A landscape with many valleys, sampled at points; each row gives a point and its height.
From any point a ball rolls to the lowest of the 2 points nearest to it. It stops when none of these is lower. Distance is the straight distance between rows; heights are no part of it.
q26 height 337: [-10   5  18 -35  21  -5 -44 -13 -32   9  18  -4  29  24 -15 -20 -18   6
  17  -8  48  -6]
q150 height 656: [ -2 -18 -10 -35 -15   4 -28 -38 -21 -14   2  -1  23 -17  37   3  65  13
  -4   8  22 -29]
q884 height 435: [ 28   6  25  31  -6  14  29  23 -17   4   6 -13  17  18   3   2  28 -30
  15  15 -13 -27]
q83 height 443: [ -9  18   9 -16   2 -28  -8  -9  22   1  16   7  -3   7  -9 -12 -26  21
  17   0   9  20]
q572 height 564: [ 13  22   5  -4  -9 -11  -8 -19 -28   1  23  -3  27  20  12 -18  29 -12
   6  11  54 -22]
q470 height 455: [ 34  20   7  -3 -33  -8  20 -15   3  17 -22  11  -2  -4  10   1  12   7
  17 -12  -5  11]
q254 height 714: [-32 -37 -30 -40 -16  15 -39 -36 -21 -38   2   6   6 -28  40  13  57  27
   2  -9  13 -29]
q927 height 190: [-23   4 -36   7 -10 -16  32  16  22   9 -10  10 -22   8 -20   8   2  20
 -12  -2 -45  13]
q748 height 773: [ 11  -6  20  16  -9 -13  -5  12  -1  14  15  11  21  12 -16  16  18 -37
  -3  10  24   9]
q299 height 247: [-11 -22  13   8 -13   6  13  -6  32 -17 -21  -1 -29 -26  18  23  -2  24
  -7  20 -46   7]
q787 height 336: [ 16  16   5   6   7  -7  21  -7   4 -12 -11 -34 -22  -3  27  -1  19  -4
 -11  -6 -15   6]
q991 height 338: [-31 -19 -40 -28   4  -5 -15 -25  -3 -15 -15  -5 -13   8  -7  15  21  27
   8 -28   6   0]
q960 height 612: [ 35 -15   8  -7 -20   7   1 -33  -5   2   3   9  28 -12  23   3  63  -5
   6  23  17 -25]
q657 height 532: [-12  12   4  -6 -19 -12 -17 -27  -4   8   9 -18  24   1  30  -8  25   9
  18   7  28  -4]
q914 height 321: [-12  11  21   6  18 -12 -36  13   4   5  25  -6  -6  12 -22  -9 -60   4
 -11  -5   8  54]
q907 height 381: [ 12  35  11  22 -10 -25  -7  44  16  33  20  11 -32  -7 -20 -22 -70  -3
  -5  -3 -40  14]
q315 height 552: [ 28  -5 -14   7 -21  43  45 -12  -6  -9 -35 -35  15 -18  38   0  36  11
  17   3 -28   0]
q415 height 291: [ 29  29   6  30  13 -17  24  20   1   4  13 -34 -23  13   2 -12  -9 -18
 -16   0  -7   3]
q790 height 657: [  2 -10 -25   7 -29  32  59   3  11  -5 -38  13 -26 -30  15   1  11  53
 -13  -4 -84   2]
q291 height 751: [-23  12 -19   6  15 -20  -3  26  25   2   2  14 -28   5 -32   4 -42  -7
 -27 -11 -25  45]
q334 height 526: [ 21 -11  -2  -9 -12  -4  -1 -30   4 -25   8  17 -28   5   5   4  11  14
   8  17   1   5]
q9 height 268: [ -5  14  -1  15  22 -13   7   5 -16   8  25 -34  -4  33  -6 -15  -5  -9
  -5   4  21   6]
q230 height 333: [-17  14 -19  11  -9  -7   7   3  31  -5 -17  -2 -53 -20  12  -1 -52  32
   3  -4 -44  15]
q683 height 421: [ 45  10  43  49  -6   1  40  29 -15  23  21   9   4  15 -12  -5  -4 -37
   6   2   3 -38]
q154 height 358: [ 35  -5   5  19 -22  -6  24  18  22  17   3  -2 -39  -7  -6  -7 -38   6
   1  30 -42 -10]
q218 height 792: [ -4 -16   4 -16  21   8 -39   2 -29  -4  22   2  42  15  -8  -5   3 -51
  14  12  64 -27]
q439 height 419: [ -7  -6  20 -31   6   6  -8  -2  -8  -6 -27 -20 -14  -2  11   3 -21   3
  24 -18  -4   6]
q973 height 403: [ 45  37  25  43  -4 -14  31  41   8  28  17  16 -17   3 -17 -16 -33 -24
  -2   4 -26 -26]
q905 height 207: [-11   0  33  -3  -8   5  26  -2  -4   0 -15   7  11   8   7   4   6   4
  -6  36  -9   0]
q868 height 800: [-23 -20  -6 -38   5   7 -63  -4 -44  -6  17  -1  34   2   9   6  23 -32
  -3   3  46 -19]
q146 height 122: [ 12  15 -15   6 -10   1  42  26  14   4 -28  10 -23  -9   0   6   1  -3
  -7  -2 -57   4]
q351 height 169: [-22  -2 -30 -33  39   2 -94 -25 -18  -3  31  10  44   9 -17 -19  -8 -12
  -8  -5  73   5]
q246 height 242: [-44  10 -10  13  16   3  -4  -1  22 -13 -17   4 -38  -2   6   8 -32  12
   7   1 -35  17]
q521 height 267: [ 17  24   1  32  54 -10  -6  18   1  18  37 -14   3  38 -45 -28 -48 -24
  -3 -10  32   5]
q365 height 383: [ 29  30   7  36 -25 -20  23  49  11  33  15   4 -31  -7  -8 -14 -47  -7
 -16  16 -47  -6]
q43 height 492: [-15 -14   4 -13 -22   0 -35 -31  -6 -28  -1  21   1   1   7  21  25  18
  -7  19  12  11]
q934 height 787: [ 15   4  24  -2  21  -5 -20   5 -14   3  10   8  57  20 -16  -5  13 -42
  18   5  66 -52]
q747 height 494: [ 43  10  18  39   9  20  14 -10 -13  -3 -12  13  34   8   3   7  26 -56
  13   6  62 -59]
q929 height 309: [  5  12  17 -25  51 -12 -38  -6   1   2  30   2  26  17 -33 -35 -34 -13
  14 -23  47  19]
q2 height 627: [ -2 -12  -7  -8 -31  24  46  -9  20  -8 -35  18   4 -33  18  13  36  46
   3  -6 -63  10]
q31 height 478: [  0  -7 -14  -3 -25  25  10  -9 -31  -5 -13   1   6  14  14  11  45   5
   9   6 -11  -3]
q169 height 760: [-21  -9  -9  -8  22 -18  -6  17  17  -9  -4   0 -13  16 -34  16  -7 -10
 -21  -8  -8  31]
q510 height 490: [ 63  17  17  15 -16   2  40 -10   6  20 -27   6   9 -10   9   3  31  -6
   0   3  -9 -10]
q962 height 446: [-16 -13   2 -40  -4  13 -17  -9 -20 -27 -22  -8   7 -10  25  10  18  -4
  27 -15  10  -4]
q990 height 420: [-34 -27  17 -22  29  -8 -63 -31   1  11  19   9  10  -6 -14   6  -9   2
 -18  -5  32  31]
q644 height 550: [ -6  -5 -36 -20 -10  21 -23 -19 -45  14 -23   7  47  -9  34   7  61 -34
  -5   4  39 -41]
q278 height 260: [  2  24  33  34 -16   0  34  15   9  12   1  26  -4  -3   6  -3  -9 -15
  -5  34 -28  -1]
q380 height 708: [-62 -28  -3 -26  19 -17 -15   8  13 -34   4  -8 -18  -6 -18  16 -28  42
 -28 -34  -1  45]
q293 height 248: [ 17  26  14  22  30 -10  -5   6 -22  13  23 -21  16  38 -21 -16 -15 -28
  -7  -7  54  -6]
q60 height 404: [-19  -6 -22  -1   3  -3  26   5   9 -20 -15 -30 -34 -15  28   6  15  15
  -2 -28 -32  13]
q974 height 376: [ 23  19  11  21  19 -21  15   0  20  29   9  19  -3  12 -24 -13 -31 -27
  18  -3  23  -7]
q628 height 351: [  5  31  15  27  -5 -21 -19  30   5  22  29  -7 -12  15 -16 -11 -45   1
   5  -4 -20  29]
q190 height 405: [-12  25 -38  22 -15 -12   7  36  31   8  -6   3 -54 -14  -5 -12 -65  22
 -20  22 -57   2]
q161 height 286: [  5  30   5  -2  61 -16 -15   8  18   2  17 -16   9  28 -37 -27 -48  -3
  -6  -8  30  19]
q872 height 487: [-19  -3   1 -27 -14 -25   8  -9  18   1   6  -8  17   1   7  -3  15  22
  13   3  13   7]
q27 height 269: [-42  -2 -33 -25  14  -7 -40  -7  -9 -17   1 -13  15  17  -6   6   9   7
  13 -23  27  11]
q634 height 475: [ 60   9  14  37 -12  31  43 -11 -25   5  -9  11  35   9   9  -2  39 -33
  14   8  33 -50]
q964 height 571: [-17 -36 -10 -27 -26  30  18  -7  -6 -26 -36  12   3 -19  14  29  45  29
  11 -24 -41   3]
q653 height 456: [ 34  -7  15  27 -20  33  33   1 -14  15 -20  -2  47  -4  16   9  43 -35
  24  20  13 -31]
q708 height 394: [ 26  13  28  44  28 -18  19   8  17  34  21  21  17  23 -47  -8 -33 -38
  -3   1  47 -26]
q590 height 322: [ 20 -17  15  17 -11   2   9  -9  20  15 -15  -8 -40 -15  10  12 -23   9
  -6  20 -34   6]
q675 height 507: [-15  -6 -27  -6 -10  18 -10 -16 -43  21  -6   2  21  12  15   8  49 -23
   6  -3  24 -18]
q47 height 864: [-49 -47 -21 -45  -2 -10 -48 -28 -16 -24  16 -12   0 -29  18  15  15  25
 -23 -33  44  13]
q477 height 785: [-13 -20   2  -7  13  -9 -20  -1   2   3  18   5   4  10  -8  13  42 -13
  17  -9 -17  -8]
q685 height 514: [-20 -30 -30 -22 -23  37   9 -14 -21 -22 -19  13  23  -6  22  17  64  10
  10   3 -12 -10]
q321 height 767: [-11  -9   0  -7  17 -13 -26   8   5   3  10   4  22  23 -32   8  -1 -25
  -7   6  32  18]
q390 height 527: [ 50  10 -15  22 -23  42  71  -5  -3  10 -16  -6  10 -23  26 -16  38  10
  11   6 -50   1]
q196 height 227: [ 65  23  -3  48 -26  28  73  37  17  32 -18  12   3 -28   0 -17   1 -10
 -14  24 -68 -31]
q263 height 681: [-42 -30  11 -17  -6 -14   2  14  11 -31   7  -9 -28 -13   3  18 -15  37
 -17 -19 -23  29]
q957 height 453: [ 27  -2  14   6  -4  18 -10  -4 -29 -14  -9  -8   0  15   9   7  23 -18
  16   9   6 -19]
q552 height 213: [-32 -15 -32 -32  22   4 -83 -15 -25  -5   9 -16  24  19 -17   4  -9   9
  -2 -23  50  12]
q971 height 779: [ 20   9  27   3   0  -8  11  15  -5   2  11  24  40  13 -14   2  18 -42
  19   1  35 -21]
q168 height 261: [-26 -15 -39  -6 -10  -7  13 -14  10 -10 -18   6 -14  15 -15  22  29  36
  -3  -6 -18   3]
q830 height 457: [-28 -25   7  -4 -13  -8 -37 -25  -7   3  11   8 -12   1  -2  22   0  15
 -15   7  19  34]
q238 height 278: [  2  -8  19   6 -32  18  35 -16   7  -7 -23   1   1 -18  31   7  15  19
  -7  33 -20  13]
q791 height 314: [-23   9   9  17  26   3  11   2  22   1  -9  -3 -17   3   0  -4 -44 -17
  13  24  -9   3]
q121 height 424: [ 52  37  22  43  -4  -7  62  53  16  30  -1  23 -20 -11 -20 -24 -49 -26
 -18  17 -31 -53]
q338 height 735: [-42   4 -25  -7  22 -23  -4  15  30 -24   6   0 -42   0 -27  -1 -48  39
 -31 -24 -25  41]
q128 height 184: [ 44  33  -9  30 -18  10  52  25  11  21 -34  16 -25 -15   4  -3 -10 -15
 -18   8 -52  -7]
q409 height 823: [-25 -23 -14 -52  -4  -4 -71 -25 -29  -5  -4  -4  21 -17  21  15  25  -3
 -11 -22  40  -5]
q678 height 389: [-41 -24   4 -22  42   4 -76 -19   8 -33  20  -5  15   0 -16   3 -24  13
 -23  -1  39  41]
q23 height 459: [-17  20 -33  -1 -14 -15  -4  59  32  -1   6   2 -60 -34 -13 -25 -91  28
 -33   8 -63   1]
q588 height 675: [ 25  -1 -17  19 -36  31  64  22  14   3 -10   9 -31 -39  28 -15   2  16
  -6  13 -90   2]
q854 height 349: [ -6  10  -1  12  27 -12  26  17  27  16  11   7 -18  10 -28 -22 -65 -20
   6  20   9   5]
q450 height 778: [  5 -21   6  10  -7 -12   2  18   5  19  23  -5   0  23 -23  16  17 -10
  10   5 -20  -2]
q226 height 629: [-50 -46  -7 -21 -14  -6   0  -7   4 -35 -11 -15 -16 -22  15  33  14  58
 -11 -37  -5  12]
q745 height 892: [-50 -40 -10 -39  25  -4 -54 -17 -10 -29  21 -27 -12 -17   4   4  -3  34
  -1 -49  27  21]
q954 height 355: [-28  -1  15 -11  54   7 -55  -1  17 -26  19  -7   1   6 -26 -14 -58  12
 -10  -1  18  53]
q279 height 535: [-27 -25  -4 -44 -18   3  -3 -11  -2 -45 -13 -22   1 -25  36  13  20  33
  15 -22  11   3]
q170 height 584: [ 23   9   8  -2 -12   7   8 -23 -35  13   7   8  43   0  26 -12  52 -24
  -1  16  54 -45]
q402 height 510: [ 59  17   2  36 -19  33  39 -32  -5  10 -16   8  10  -9  21  -7  46   1
  12  20 -18 -17]
q485 height 368: [-11  -5  27 -28  28   2 -29  -9 -11   5  -4 -21  10  12  -3  -7 -21  -2
  26 -13  16  -9]
q192 height 408: [ 15  25   6  -2   4 -24   7  -7  19  23 -10  11 -13   5 -10   0 -22   2
  11 -14  -1  15]

Call two points neighbours if one is among the 2 nearest of the other. Go from one point of each pair to the other, from neighbour to neighbour, staying as low as possible. Name the highest point that can't be avoided.
q905 and q914 | q365
q146 and q351 | q991
q299 and q905 | q238

For each start below, name the point where the ball stops.
q150 | q974
q390 | q974
q218 | q293
q450 | q293
q747 | q914
q263 | q293
q957 | q914
q43 | q914
